Points, in no order, along strands that fork, close into loops and pass close to each other.
Points whose rows are less than 7.72 apart are linked; no others are. Some points are linked to none.
vanis: [-0.97 -2.03 -1.63  0.66 -1.12 -1.72  1.07 -1.08  0.37  1.55 -1.92 -2.33
 -2.95  0.67  2.53 -2.63 -1.54  0.57  0.34 -2.08  0.73  0.77  0.35  0.35
  0.72 -0.24  1.02 -2.22  1.21 -0.32 -0.25]
kopet: [-2.88 -1.85 -0.43  3.16 -0.32 -0.40  1.93  2.01 -3.36 -0.89 -2.54 -1.36
 -0.69  0.30 -0.62  0.59  0.83 -2.24 -4.05  3.36 -0.81 -2.34 -1.63  1.78
  0.65  1.21  0.76 -0.08  3.40 -2.07 -2.59]
kerir: [ 1.70 -0.87 -1.41 -1.71  1.68 -1.10 -0.29 -0.56 -1.30 -4.79  2.87 -2.31
  2.48  1.16 -4.08 -0.83 -0.23  1.31 -5.69 -2.35 -0.49 -1.35  0.59 -1.87
  0.23 -0.53 -0.73 -1.83  2.70 -2.02 -1.32]
giva: [ 1.04  0.48 -0.16 -3.58 -0.01  0.39 -4.35 -1.05  1.05  2.83  1.61  4.35
  0.03 -1.14 -1.30  2.35  1.03 -0.33  3.26 -0.94  3.77  4.06 -0.59 -1.20
 -3.72  1.89 -0.94  1.73 -3.01  1.79  0.77]
vuri: [ 1.34 -2.48 -0.80  0.83 -2.69 -1.12 -0.48 -0.20  0.09 -2.52 -0.55 -4.30
  0.18  1.32  1.23 -4.24 -3.32  0.49 -1.66 -0.77 -0.95  2.39  0.79  3.40
  1.76 -1.34  1.17 -0.94  2.92 -0.43 -0.43]
Dup: [ 1.98  0.31 -0.70 -2.45 -0.61 -0.79 -1.79 -0.48 -0.68  0.97  0.60  0.49
  0.04  0.73  2.05  0.49 -1.04  1.08  1.52 -2.07  2.81  1.87 -0.80  0.92
 -2.25 -0.69 -0.28  0.12 -1.72 -0.56  0.12]
pav: [ 3.75  1.85  1.78 -0.16  1.66  3.09  1.37 -1.68  1.46 -0.85  3.30  0.13
  1.02  0.40 -2.40  1.60 -0.27  1.75 -1.34  0.67  0.17 -0.31 -0.74 -0.49
 -1.35 -0.06  0.39 -0.54 -3.09  1.07  0.28]
nin: [ 0.04 -0.06  0.98  1.22 -2.09 -0.30  2.89 -1.95  1.62  2.38 -1.69 -0.70
 -3.01 -0.83  3.25 -0.77 -0.68 -0.14  4.58  1.33  0.13 -1.00  0.03  1.47
  1.92 -1.26  0.54 -1.47 -1.34  1.08  1.39]
Pugif: [-0.34  1.18 -0.59  0.30 -3.02  1.81  0.72 -1.88 -0.40  0.02  0.60  1.86
 -0.99  0.41  2.24 -1.66 -1.10 -1.32  0.69  2.65 -1.45  3.08 -3.79  2.61
 -0.43  0.84  0.69 -0.41 -0.14 -1.26 -0.16]
rugu: [-0.88 -2.18 -0.48  1.55  1.07 -1.69  3.42 -1.99  2.34 -0.03  0.75 -1.55
 -2.42  0.97 -0.87 -0.91 -0.39  0.67 -2.56 -2.70  0.11 -1.32  0.95 -3.09
  1.73  0.39  0.17 -2.87  0.93  1.32 -0.62]
zap: [-3.74 -1.61 -2.17 -2.47  0.89 -4.58  1.61 -0.33  0.25  1.87 -0.66  0.74
  0.65 -0.80 -0.37  1.55  1.20  1.27  1.62 -3.22  0.44 -1.31  1.06 -5.83
 -1.16  1.94 -2.47 -2.54  1.20 -0.57  0.50]
pulod: [-0.75 -3.70 -0.19  1.90  1.53 -1.09  1.50 -2.38  1.48 -0.55  0.78 -1.65
 -2.53  1.65 -0.34 -1.31 -0.39 -0.75 -4.61 -2.33  0.54 -1.71  1.46  1.22
  1.14  0.46  1.92 -0.41  1.73  3.17 -1.73]
Tuget: [ 1.29  1.69  2.37  0.92  1.77  2.13  0.16  0.04  0.80  2.13 -0.97  1.94
 -1.84 -1.65  0.16  2.52  2.26 -0.56  3.50  0.48  1.01 -2.18  0.94  0.39
 -0.71 -0.31  0.18  1.93 -1.96  3.19  1.82]
pof: [ 1.78  0.84 -0.33  1.01 -2.32 -0.43  0.67  2.27 -3.24 -4.13 -1.55 -4.34
  2.64  0.01 -0.39 -0.91 -1.48 -1.03 -2.71  1.60 -0.13 -0.38 -1.49  1.71
  1.00 -2.21  0.07 -0.48  1.88 -3.06 -0.97]
dep: [ 2.79  1.63 -0.52 -0.56 -3.35  2.57  1.89 -2.16  0.06 -1.87  2.39  0.52
  1.60  0.43  0.32 -1.47 -2.57  0.02 -0.96  2.97 -1.13  2.93 -4.07  2.67
 -0.86  0.36  0.76 -1.54 -0.15 -0.75 -0.81]
zenu: [-1.70  0.63  0.35  1.14 -0.55 -3.88  3.59  1.10 -0.81  0.49 -2.66 -2.12
 -1.32 -1.80  0.47  0.55  0.74 -0.78  0.95 -0.32 -0.45 -2.88  0.84 -3.46
  1.87 -1.01 -1.85 -1.85  0.32 -0.40  1.21]
mapa: [ 2.20 -1.36  1.51  0.10  2.14  3.78 -3.39 -1.12 -0.31 -0.89  2.24  1.96
  0.00  0.47 -1.94 -0.10 -1.15  0.61  0.00 -0.73  0.75  0.61  0.14  3.36
 -1.71  0.01  1.63  3.77 -0.50  2.54  0.99]
Kilib: [-0.05  3.90  1.26 -0.32 -0.41  2.56 -2.07  2.51 -0.18 -0.41  1.23  1.87
  1.77 -0.51 -0.76  1.04  1.67 -0.76  0.16  2.60 -2.81  1.53 -1.68 -2.01
 -1.19  0.96 -0.63  1.00 -2.89 -2.39  0.87]
duna: [ 2.72 -0.52  0.90 -0.45  0.94  4.86 -1.58 -3.02  0.21  0.36  3.01  3.37
 -0.37 -0.35 -1.88  0.34 -1.24  0.42  0.31  1.01  0.81  2.28 -2.64  2.28
 -2.43  1.56  1.44  1.80 -0.96  2.08  0.59]
sil: [ 1.93 -0.60  1.95  1.94  2.54  0.77  1.10  0.11  1.12 -3.78  1.66 -2.41
  1.36  1.36 -2.94 -0.08  0.39 -2.02 -6.13 -0.66  0.35 -4.09  1.92  1.63
  1.89 -1.79  2.01  1.51  1.26  3.05 -0.52]
kone: [-0.96  2.67  1.27 -0.40  2.30 -1.66  0.23  4.03 -2.68 -0.84 -1.64 -0.27
  2.24 -1.09 -1.80  2.76  1.94 -0.43 -1.12  1.74 -0.55 -3.56  1.77 -4.35
  0.51 -1.67 -1.95  0.56 -0.31 -2.03 -1.01]
Ligu: [-3.14  0.21 -1.20 -0.56 -1.18 -1.29 -2.02  0.72  0.08  2.82 -2.94  2.29
 -1.45 -1.30  3.19 -0.60  2.06 -0.85  5.68 -0.16 -0.52  0.50  1.19  1.31
  0.69  0.18 -0.26  1.51  0.82  0.51  1.31]
Fiku: [ 1.27  0.56  0.75 -1.71  0.96  2.06 -2.84 -1.46  1.03  1.43  2.60  3.32
  0.22 -0.33 -2.25  1.96  0.22  1.15  1.11 -0.97  1.57  2.47 -0.93 -0.48
 -3.49  1.46 -0.44  1.73 -2.60  1.33  0.53]
Budil: [ 1.89 -1.29  0.07 -0.38 -2.88  0.77 -1.62 -1.39  1.18 -0.95 -0.15 -2.00
 -0.05  1.70  3.06 -4.37 -3.95  1.34  0.98  0.51 -0.22  3.18  0.40  4.99
  1.87 -1.98  1.78 -0.69  0.50  0.10  0.27]
dovi: [-1.17 -0.96 -0.36 -1.89  0.94 -1.35  0.09  0.81  4.68  2.62 -0.80  1.45
  0.56  0.53  2.09  1.15  0.35  2.03  6.13 -3.85  1.02 -0.42  3.01 -4.37
  0.20  0.15 -0.76 -0.85 -2.18  3.05  2.52]
solaf: [-0.22  3.62  0.71  0.11 -1.29  2.21  1.73  1.32  0.97 -0.32  1.45  0.54
  0.80 -1.64 -1.29  0.80  1.40 -0.68  0.48  2.71 -3.41  0.18 -1.98 -4.08
 -0.04  1.50 -1.70 -0.85 -3.10 -2.31  0.53]
Bisig: [-2.87 -0.04 -0.91 -0.99  0.00 -2.34  0.45 -0.24  0.35  2.33 -0.57  1.86
 -0.11 -0.80  0.91  1.07  2.06  0.73  2.27 -1.18 -0.49 -0.12  0.31 -2.79
 -1.20  2.05 -1.63 -0.54 -0.05  0.10  1.10]
zado: [-4.60 -2.46 -2.04  0.13  1.95 -4.20 -1.46  1.43 -0.81  2.36 -2.82  0.74
 -1.40  0.27  1.56  0.09  1.19 -0.10  0.52 -3.28 -0.03 -1.25  2.97 -1.04
 -0.06  1.19 -0.57  0.54  3.26  0.89 -0.70]
ligeg: [ 1.65  0.66  0.37 -1.34  2.19  0.68 -1.31 -0.22  0.68 -4.52  3.46 -0.80
  2.28  1.44 -4.08 -0.99 -0.01  1.72 -4.75 -1.87 -1.48 -0.61  1.04 -2.27
  0.63 -1.03 -0.31 -1.00  0.22 -1.16 -0.05]
dovog: [ 0.47 -1.16 -0.74 -0.98  1.12  2.04 -1.13 -0.60 -1.54 -2.64  3.28 -0.61
  3.89  1.45 -3.67  0.02  0.08 -0.16 -4.62 -0.47 -0.16 -0.67 -2.22  2.18
 -1.99  1.56  0.41  1.35  1.69 -1.71 -0.72]
kave: [-0.49  2.55  0.84 -1.10 -1.24  0.94  3.31 -0.98  2.21  1.27  1.30  1.17
  0.73 -1.65 -0.71  1.67  1.43  0.32  2.51  0.64 -2.12 -0.59 -1.25 -4.59
 -0.34  2.49 -2.61 -1.38 -3.43 -0.66  1.36]
Fizu: [-0.69  1.73  0.52 -0.27  2.69 -1.57  1.25  1.11 -2.09  1.62 -0.94  0.34
  0.71 -1.19 -1.25  3.79  2.48 -0.53 -0.22  0.03  1.39 -2.92  0.44 -1.72
 -1.15 -0.58 -1.15  0.24 -0.57 -0.04 -0.66]
nogu: [ 0.47  3.63 -0.06 -0.87 -1.70  0.62 -0.28  3.34 -3.74 -0.79 -1.60 -0.16
  2.00 -0.58  0.15  2.17  0.26 -1.75 -0.07  3.40  0.78  0.31 -3.86 -0.81
 -0.93 -0.98 -0.74  0.38 -1.61 -3.85 -1.46]
novik: [ 0.54  3.17 -1.07 -2.68 -2.42 -1.03  0.48  1.02 -2.75  0.13 -0.29  0.52
  1.15 -1.06  0.59  2.18  0.40 -1.49 -0.40  2.27  1.34  1.85 -4.15 -2.10
 -1.98 -0.43 -2.08 -0.97 -1.82 -4.09 -1.49]
Luko: [-1.24  0.78 -1.07 -4.10 -0.02 -2.19 -3.09  0.53  1.46  2.79  0.37  2.98
  1.71 -1.43 -0.36  2.76  2.63  0.42  5.06 -1.46  3.01  2.92  1.27 -3.58
 -2.60  1.52 -2.24  1.00 -2.87  1.10  1.30]
bol: [ 3.02  0.20  1.16  1.15 -1.09  3.31  0.07 -2.24  1.66  0.49  2.00  1.90
 -0.76  0.20  2.10 -1.93 -2.76  1.19  1.84  3.11 -0.51  1.95 -0.69  3.10
  1.29 -0.24  1.41 -0.72 -2.30  1.99  0.80]
kud: [-2.37  0.03  0.14  0.61 -1.48  1.17 -2.38  0.17  1.36  1.90 -1.05  3.25
 -1.84 -0.23  2.70 -2.45  0.94 -0.51  4.02  1.10 -3.04  2.78  0.36  1.09
  0.93  0.81 -0.25  1.73  0.02  0.17  1.73]
tos: [ 0.17  0.04  0.45 -0.37  1.45  1.18 -0.05 -1.27  1.73  3.46 -1.01  2.57
 -1.68 -1.11  0.81  2.04  1.25  0.81  5.31 -0.85  1.52 -0.41  1.19 -0.54
 -0.67  0.54  0.00  1.26 -1.40  3.55  2.04]
tenup: [ 1.26 -0.40 -0.53 -0.19 -1.57  0.77 -2.29 -1.46  0.48  1.10 -0.78  0.57
 -1.82  0.51  4.07 -2.73 -1.94  0.34  3.42 -0.30  0.61  2.08  0.26  3.93
  0.85 -2.27  1.21  0.45 -0.42 -0.06  0.13]
mig: [-1.70  1.14 -0.89 -3.50  0.15 -2.40 -3.14  1.61 -1.56  2.78 -1.25  2.84
  1.74 -1.88  0.08  2.90  2.63 -0.31  3.74 -0.30  3.05  1.53  0.26 -1.28
 -2.49  0.86 -2.29  1.88 -1.61 -0.28 -0.38]
Big: [-1.19 -0.75 -0.11  1.64 -2.13  0.86  1.51 -2.03  0.89  1.13 -0.10  0.62
 -2.08  0.15  1.40 -2.56 -0.48 -0.18 -0.01  1.99 -2.55  1.79 -2.00  1.51
  0.54  1.57  0.53 -1.16  0.31 -0.34 -0.02]
Nomol: [-0.06 -0.70 -0.57 -3.90  0.64 -0.58 -1.75 -0.11  4.01  3.35  0.76  2.16
  0.96 -0.24  0.65  2.01  0.78  2.26  5.40 -3.46  3.03  2.19  1.30 -4.50
 -1.99  1.66 -1.18 -0.53 -3.71  1.95  1.44]
Tulam: [-1.79 -0.70 -1.18  0.70 -0.98  1.07 -3.32  0.26 -2.74  0.65 -1.47  2.08
 -1.29  0.23  1.74 -0.40  0.48 -2.25  1.30  1.51 -0.68  1.36 -1.78  4.73
 -0.51  0.54  0.76  3.46  2.11 -2.10 -0.56]
Nime: [ 2.26 -2.12 -0.30  0.08 -0.71  2.44 -1.09 -2.13  2.93  0.97  2.31  2.10
 -0.67  1.48  2.36 -3.13 -4.24  2.85  1.17  1.16 -0.86  3.46  0.25  1.51
  1.00  0.56  1.58 -1.62 -1.71  1.82  0.77]
nus: [-1.12  0.97 -0.10  0.12 -0.35  4.30 -2.75  2.06 -2.14 -1.61  1.80  2.12
  2.34  0.39 -1.93  0.90  0.72 -2.08 -1.72  2.35 -1.52  1.44 -3.19  1.89
 -2.56  2.37  0.99  2.66  0.64 -2.17 -0.14]
bib: [-1.23  0.91  2.10  2.35  2.56  0.31 -0.61  1.92  0.57  1.19 -2.45  0.91
 -2.24 -0.35  0.66  1.15  2.52 -1.62  1.61 -0.06 -0.53 -2.63  3.22  0.87
  1.57 -1.09  0.67  2.76  0.36  3.07  1.68]
tibe: [ 2.91 -0.66  0.06 -0.24  0.40  2.11  1.33 -1.09  0.07 -3.52  2.91 -2.43
  3.59  1.32 -3.35 -0.66 -0.68  0.29 -4.65 -0.54  0.39 -1.53 -1.31  2.75
 -1.15  0.35  1.52 -0.52  1.70  0.44 -0.91]
misi: [ 1.27  0.48  1.20  0.31 -0.44  1.62  3.73 -2.02  3.00  2.12  1.96  1.08
 -1.03 -0.55 -0.15  1.16 -0.24  1.25  2.06  0.33 -1.23 -0.67 -0.37 -2.31
  0.35  1.75 -0.91 -2.03 -2.85  1.33  1.01]
gitu: [ 2.73  0.70 -0.49  0.36 -2.47  1.98  1.90 -1.00 -0.53 -3.41  1.72 -1.83
  3.05  0.77 -1.28 -1.33 -1.70 -0.14 -2.76  1.80 -0.59  1.14 -2.93  3.10
 -0.79  0.34  1.24 -1.11  1.60 -0.65 -1.09]
besom: [ 1.36  2.07  1.24  0.87 -2.12  1.84  2.91 -1.54  0.47  1.26 -1.50 -0.07
 -2.18 -1.26  2.93  0.14 -0.05 -1.14  3.60  2.83  0.54 -0.48 -1.81  2.58
  1.19 -1.48  0.62 -0.49 -1.64 -0.17  0.29]
sazuf: [ 0.02 -0.46 -1.45  0.64 -1.14 -1.87  0.58  2.83 -5.16 -2.52 -1.97 -2.55
  1.91 -0.11 -0.03  0.22 -1.54 -0.77 -2.80  1.50  0.46 -1.20 -1.51  1.78
 -0.03 -1.59 -0.67  0.10  2.67 -4.25 -2.55]
nodu: [-1.94  1.83  0.16  0.06  0.54  2.78 -2.59  0.80 -1.19  0.28  1.46  3.04
  1.11 -0.71 -2.41  1.68  2.32 -1.28 -0.79  2.27 -1.88  2.24 -1.93 -0.72
 -2.50  2.85 -0.13  2.01 -0.35 -1.31 -0.23]
zul: [ 1.18 -2.27 -0.29  0.40  0.44 -0.66 -0.79  2.43 -2.90 -3.46  0.45 -4.09
  3.76  1.02 -1.50 -0.14 -1.06 -1.10 -4.42 -1.53 -0.54 -2.87  0.69  4.01
  0.86 -1.84  0.49  2.29  3.62 -1.48 -0.97]
vozek: [-1.62  0.14 -1.09 -3.29  2.35 -2.51 -4.00  1.37 -2.15  2.60 -0.45  2.92
  2.30 -2.36 -3.03  4.74  2.76  0.09  0.70 -0.21  4.08  0.92  2.36 -1.32
 -3.27  1.00 -1.98  2.26 -0.84 -0.31 -1.91]
kes: [ 1.34  3.03  0.65  0.20  0.41 -1.66  1.33  3.23 -2.27 -2.01 -1.29 -2.22
  1.18 -1.76 -1.14  0.98  1.30  0.02 -1.12  0.47 -0.69 -1.95  0.65 -5.05
  1.62 -2.56 -2.23 -1.44 -0.96 -3.12  0.25]
kuvu: [ 0.50  0.46  1.99  2.13 -0.92  1.12  0.61  0.51  1.47 -2.39  0.02 -2.03
 -0.59  0.58 -0.26 -2.63 -0.58  0.15 -2.01  1.90 -2.91  1.07  1.37  1.02
  2.20 -1.04  0.82 -0.03 -0.28 -0.10  0.80]
Vafa: [-2.87 -0.73  0.74  2.22 -1.12  0.50  0.91 -0.79  1.81  1.77 -1.00  1.37
 -2.01 -0.71  0.87 -2.20  1.27 -0.78  1.78  1.71 -3.42  1.04  0.35 -0.09
  1.60  1.90  0.39 -0.06  0.27  0.65  1.21]
rim: [-0.64 -1.36 -1.02 -0.01  1.06 -0.01 -1.33 -1.44 -1.36  2.82 -1.65  0.95
 -2.95  0.05  2.10  0.81  0.44 -0.05  2.30 -1.64  2.26 -0.38  0.29  3.02
 -1.17  0.28  0.88  1.53  1.09  1.14 -0.30]
giris: [ 0.20 -1.04 -1.73 -1.75  1.91 -2.49 -0.97 -0.38 -3.04 -2.06  1.51 -1.47
  1.08  0.49 -2.79  1.04 -0.08  1.09 -4.36 -2.45  1.11 -1.02 -0.21 -2.28
 -1.45 -0.12 -1.06 -1.17  2.27 -2.53 -1.84]
zal: [-1.08  2.60 -0.12 -0.80 -1.20  1.84 -2.37  3.97 -3.61 -1.68 -0.01  0.58
  3.46  0.46 -1.04  1.93  0.44 -2.20 -1.76  3.53 -0.73  0.51 -3.65 -0.05
 -1.35  0.36  0.19  1.58  0.43 -4.48 -1.60]
lisot: [ 1.98 -0.22  3.13  2.54  2.28  0.65  0.94 -0.12  2.67 -1.94  0.58 -1.80
 -0.86  1.46 -1.12 -0.42 -0.36 -1.19 -3.72 -0.32  0.55 -3.11  2.77  1.73
  2.56 -2.25  2.14  1.38 -0.30  4.00 -0.46]
Dopig: [ 1.53  3.37  0.03  1.06 -2.59  0.41  0.91  2.12 -2.04 -1.76 -1.54 -1.89
  0.76 -0.41  0.79 -0.02 -0.31 -0.94  0.17  2.39 -0.69  0.33 -2.26  0.50
  0.53 -1.72  0.03 -0.21 -0.92 -2.92 -0.31]
biriz: [-0.78  0.60  0.39  1.27  1.66 -3.25  4.47  0.12 -1.48  0.82 -2.09 -1.60
 -1.14 -1.16 -0.51  2.04  1.14 -0.87 -1.17 -0.32  1.39 -4.90  0.65 -2.83
  1.11 -1.19 -1.26 -1.53  0.75  0.44 -0.42]
rik: [-3.78 -2.51 -2.18  0.44 -0.01 -3.27  0.15 -0.27  0.04  2.78 -2.77 -0.57
 -2.26  0.01  2.73 -1.79 -0.55  0.38  1.43 -2.97  0.34 -0.30  0.73 -1.25
  0.25  0.47  0.33 -1.67  2.60 -0.10  0.30]
Bal: [-1.53 -0.43 -0.51  1.55 -0.17 -1.39  1.86  0.95 -3.74  0.74 -2.80 -1.41
 -0.47 -0.42  0.84  1.19  0.41 -1.29 -1.28  1.67  0.95 -1.87 -2.06  1.87
 -0.22 -0.77  0.03  0.06  1.81 -2.26 -1.86]
fen: [-1.30 -2.29 -0.88  0.06  0.72 -0.31  0.84 -1.59  3.61  3.34  1.00  1.53
 -1.95  0.96  1.66 -1.35 -1.36  2.49  2.42 -2.70 -0.26  1.61  1.34 -2.53
  0.02  1.99  0.37 -1.79 -0.42  1.84  0.89]
fuvi: [ 0.31 -3.26 -0.89  0.78  1.19  0.52  0.77 -1.75  4.56  1.21  2.10  0.34
 -1.78  2.18  1.08 -2.31 -3.77  3.73 -0.80 -2.12 -0.24  1.78  2.67 -3.07
  1.07  1.13  0.82 -3.37 -0.84  1.95 -0.21]
zavef: [-1.06 -0.77 -0.40  2.51 -1.06  2.16  0.56  1.61 -1.95 -2.25 -0.45 -1.78
  0.80  0.81 -1.18 -0.52  0.31 -2.22 -3.76  3.10 -2.20 -0.97 -2.35  2.92
  0.03  1.44  2.01  0.40  2.28 -1.74 -1.52]
Vite: [ 3.41  1.17  0.06  0.19 -2.28  2.84  1.47 -3.55  0.87  0.36  0.51  1.28
 -1.88 -0.58  3.09 -0.85 -2.98  0.17  3.22  3.72  0.98  1.16 -2.36  3.79
  1.72 -1.34  1.21 -1.02 -1.93  1.10 -0.65]
pelat: [-1.21 -3.99  0.70  1.87  0.42 -2.28  0.41 -0.94  2.21 -0.04 -1.11 -3.37
 -3.27  2.10  0.87 -2.76 -1.00 -0.92 -3.37 -2.29  0.84 -0.45  3.03  1.73
  3.21 -0.90  1.99 -0.35  2.84  2.77 -1.04]
lam: [-1.11 -1.51  0.72 -0.87  0.49 -0.11  1.72 -1.24  4.62  2.82 -0.42  2.19
 -0.65 -0.39  2.14  1.31 -0.47  1.59  7.31 -1.81  0.78 -1.48  2.39 -2.41
  1.08  1.69 -0.06 -0.78 -2.23  4.11  3.10]
paku: [-2.09  0.35  2.31  2.42  1.02 -1.47  0.52  2.02  1.19  0.32 -2.04 -1.16
 -1.46  0.04  0.60 -0.81  1.59 -1.74 -0.86  0.33 -1.48 -2.15  3.45  0.08
  3.11 -1.76 -0.06  1.27  0.61  1.22  1.28]
Vede: [ 0.85  1.49 -1.54 -1.51 -1.39 -1.47  1.34 -0.35 -1.76 -1.54  0.45 -0.90
  0.86 -0.72 -0.85 -0.25 -0.38  1.20 -1.57 -0.08  0.51  1.66 -2.45 -3.23
 -1.26 -0.38 -1.86 -2.54 -0.84 -3.50 -0.71]
mel: [-0.11 -0.57 -0.79  0.89 -0.69 -1.20  3.89 -2.62  1.25  0.73  0.62 -0.98
 -1.84 -0.38 -0.30 -0.16 -0.06  1.14 -0.13 -1.05 -0.83 -0.07 -0.80 -3.03
  0.15  1.49 -0.72 -3.60 -0.10 -0.10  0.01]
gufa: [ 1.60 -0.73  0.90 -1.34  3.20  2.09 -4.64  1.09 -1.39 -0.81  0.93  1.59
  0.61 -0.07 -1.68  1.50  0.36  0.40  0.05 -2.52  1.60 -0.20  1.33  2.82
 -2.34 -0.40  0.56  4.93  0.37  1.72  1.29]
Fula: [ 3.40  1.65 -1.18 -2.27 -1.53 -0.88 -0.52 -0.71 -0.90 -1.41  1.36 -1.25
  1.68  0.72  1.00 -0.75 -2.10  1.27 -0.71 -1.56  1.44  1.79 -1.46  0.11
 -1.55 -1.56 -0.43 -1.00 -1.34 -1.61 -0.60]
moko: [-0.21 -3.42  0.30  1.30 -0.65 -1.46 -1.09 -0.12  0.56 -1.81 -1.17 -4.86
 -1.51  1.86  1.04 -3.43 -1.89 -0.79 -2.61 -1.65 -0.14  0.15  2.99  4.63
  2.83 -1.49  1.93  0.82  3.23  1.17 -0.37]
nibob: [ 2.46 -1.69  0.88  1.53  0.67  2.36  1.61 -0.81  0.48 -3.61  2.31 -3.07
  3.02  1.39 -3.10 -1.02 -0.34 -1.35 -5.41 -0.40 -0.02 -3.13  0.38  4.21
  0.78 -0.64  2.45  1.02  1.99  2.65 -1.57]
zodo: [-1.37 -0.62 -0.02  1.81  0.38  3.40 -2.06  0.88 -2.15 -1.17 -0.07  1.08
  0.25  0.52 -0.85 -0.31  0.88 -2.51 -1.64  2.25 -1.93  0.13 -2.52  4.02
 -1.12  2.08  2.48  2.91  1.37 -1.28 -0.32]
Gito: [ 1.76  2.98  0.67  0.47  0.39 -0.75  1.50  1.64  0.31 -3.70  0.51 -1.86
  1.07 -0.92 -2.30 -0.53  0.55  1.07 -2.11  0.16 -2.13 -1.09  1.46 -5.20
  1.76 -2.05 -1.89 -1.88 -1.24 -2.15  0.83]
teku: [ 1.24  0.84 -1.27  0.67 -1.36 -0.67  3.55 -1.64 -0.99 -2.09  0.81 -1.80
 -0.12 -0.95 -1.44 -0.67 -0.50  1.00 -2.18  0.54 -0.56  0.86 -2.07 -1.80
 -0.48  0.62 -0.51 -3.44  0.54 -1.52 -0.90]
gofe: [ 1.36  1.46 -0.87 -2.30 -2.01 -0.65 -2.73  0.07 -1.36  1.11 -1.48  1.14
 -0.74  0.18  4.17 -0.24 -0.30 -0.59  3.70 -0.85  2.27  1.92 -1.29  2.54
 -1.01 -1.84 -0.81  1.14 -1.39 -1.05 -0.31]
bak: [-4.67 -2.02 -2.14 -1.54  3.22 -5.15 -0.66  1.15 -0.85  1.64 -0.94  1.57
  0.22  0.09 -0.94  1.70  1.66  0.69 -0.80 -3.06  0.28 -1.59  2.99 -4.75
 -0.13  1.11 -1.96 -0.33  3.47  0.43 -1.54]
das: [ 2.24  2.08  1.69  0.58  1.38  1.34 -0.37  1.24  1.82 -3.80  2.55 -1.15
  1.78  0.59 -2.63 -1.29  0.30  1.39 -2.88  0.03 -3.17 -0.26  2.02 -3.23
  1.52 -1.72 -0.76 -1.11 -1.72 -1.08  1.29]
Goduk: [-1.03 -0.31 -1.39 -3.25  1.08 -2.57 -2.68  0.94 -3.07 -0.40  0.94  0.23
  2.43 -0.06 -2.85  2.01  0.83  0.98 -3.25 -0.91  1.64  0.27 -0.19 -2.32
 -2.31 -0.06 -2.03 -0.12  0.58 -4.08 -2.50]
suvav: [-0.76 -1.41 -0.87  1.80 -2.14 -1.47  1.92 -1.90  0.32  1.98 -2.81 -2.84
 -3.72  0.23  2.80 -2.02 -0.75 -0.65  2.18  0.10  1.13 -0.20 -0.30  2.89
  2.24 -1.64  1.25 -1.72  1.50  0.81 -0.39]
rogep: [-0.64 -0.05 -0.16 -1.87  2.77  0.12 -5.15  1.64 -2.42  0.67 -0.88  2.85
  1.04 -1.32 -2.01  3.80  2.44 -0.08  0.46 -0.74  2.40  0.85  2.11  1.02
 -3.17  0.60 -1.17  5.14  0.31  1.23 -0.05]
bil: [ 1.66 -2.48 -0.08  0.92 -0.18  1.35  0.71 -1.97  3.54 -0.48  2.41 -0.24
 -0.15  1.85  0.05 -3.27 -3.97  3.53 -2.06  0.02 -1.23  2.11  1.62  0.46
  1.44  0.88  1.45 -2.92 -0.27  2.22 -0.17]
nolu: [-0.40 -0.41  0.89  0.86  1.89 -2.13  0.78  0.04  2.67  2.25 -1.02 -0.44
 -2.15  0.85  1.88  0.42  0.07  1.05  1.49 -3.45  1.14 -1.90  3.27 -1.44
  1.90 -1.24  0.23 -0.28  0.12  2.82  1.12]
pugi: [-3.60  0.21 -0.69 -1.07 -1.51 -2.51  1.11  0.41  0.76  2.17 -2.46  1.74
 -0.28 -1.86  3.19  0.29  1.66 -0.49  5.80 -0.04 -1.02 -1.00 -0.05 -1.17
  0.23  1.19 -1.28 -0.26  0.00  0.16  2.03]
vemet: [-3.57 -0.35  0.98  2.62 -0.91 -2.89  2.26  1.90 -0.53  0.78 -3.84 -2.17
 -1.85 -0.98  0.89 -1.35  1.65 -2.00  0.00  1.55 -1.41 -2.27  1.53 -0.70
  3.22 -0.79 -0.56 -0.43  1.81 -0.29  0.94]
Bivo: [ 2.65  0.52  3.42  2.04  2.36  3.09 -0.58  0.52  1.74 -1.31  0.71 -0.33
 -0.66  0.86 -1.13 -0.29 -0.56 -0.38 -0.57  0.18  0.17 -1.92  2.62  2.74
  1.53 -2.10  1.85  2.46 -1.39  3.62  1.21]

A fork is a point with three links, a tip a point with one. Leave the first point through the second and follow the links. Name the first fork or tip that comes.
tos / Tuget => Goduk
nus / nodu => mel
kerir / ligeg => Luko
nin / besom => fen

A piece is two or more points that can be reached from each other along the links. Count, over all rows, the pieces, the separate loops (a circle has one, a figure eight two, a Y none), the forks (points with three links) and the tips (points with one).
pieces => 3
loops => 4
forks => 7
tips => 5
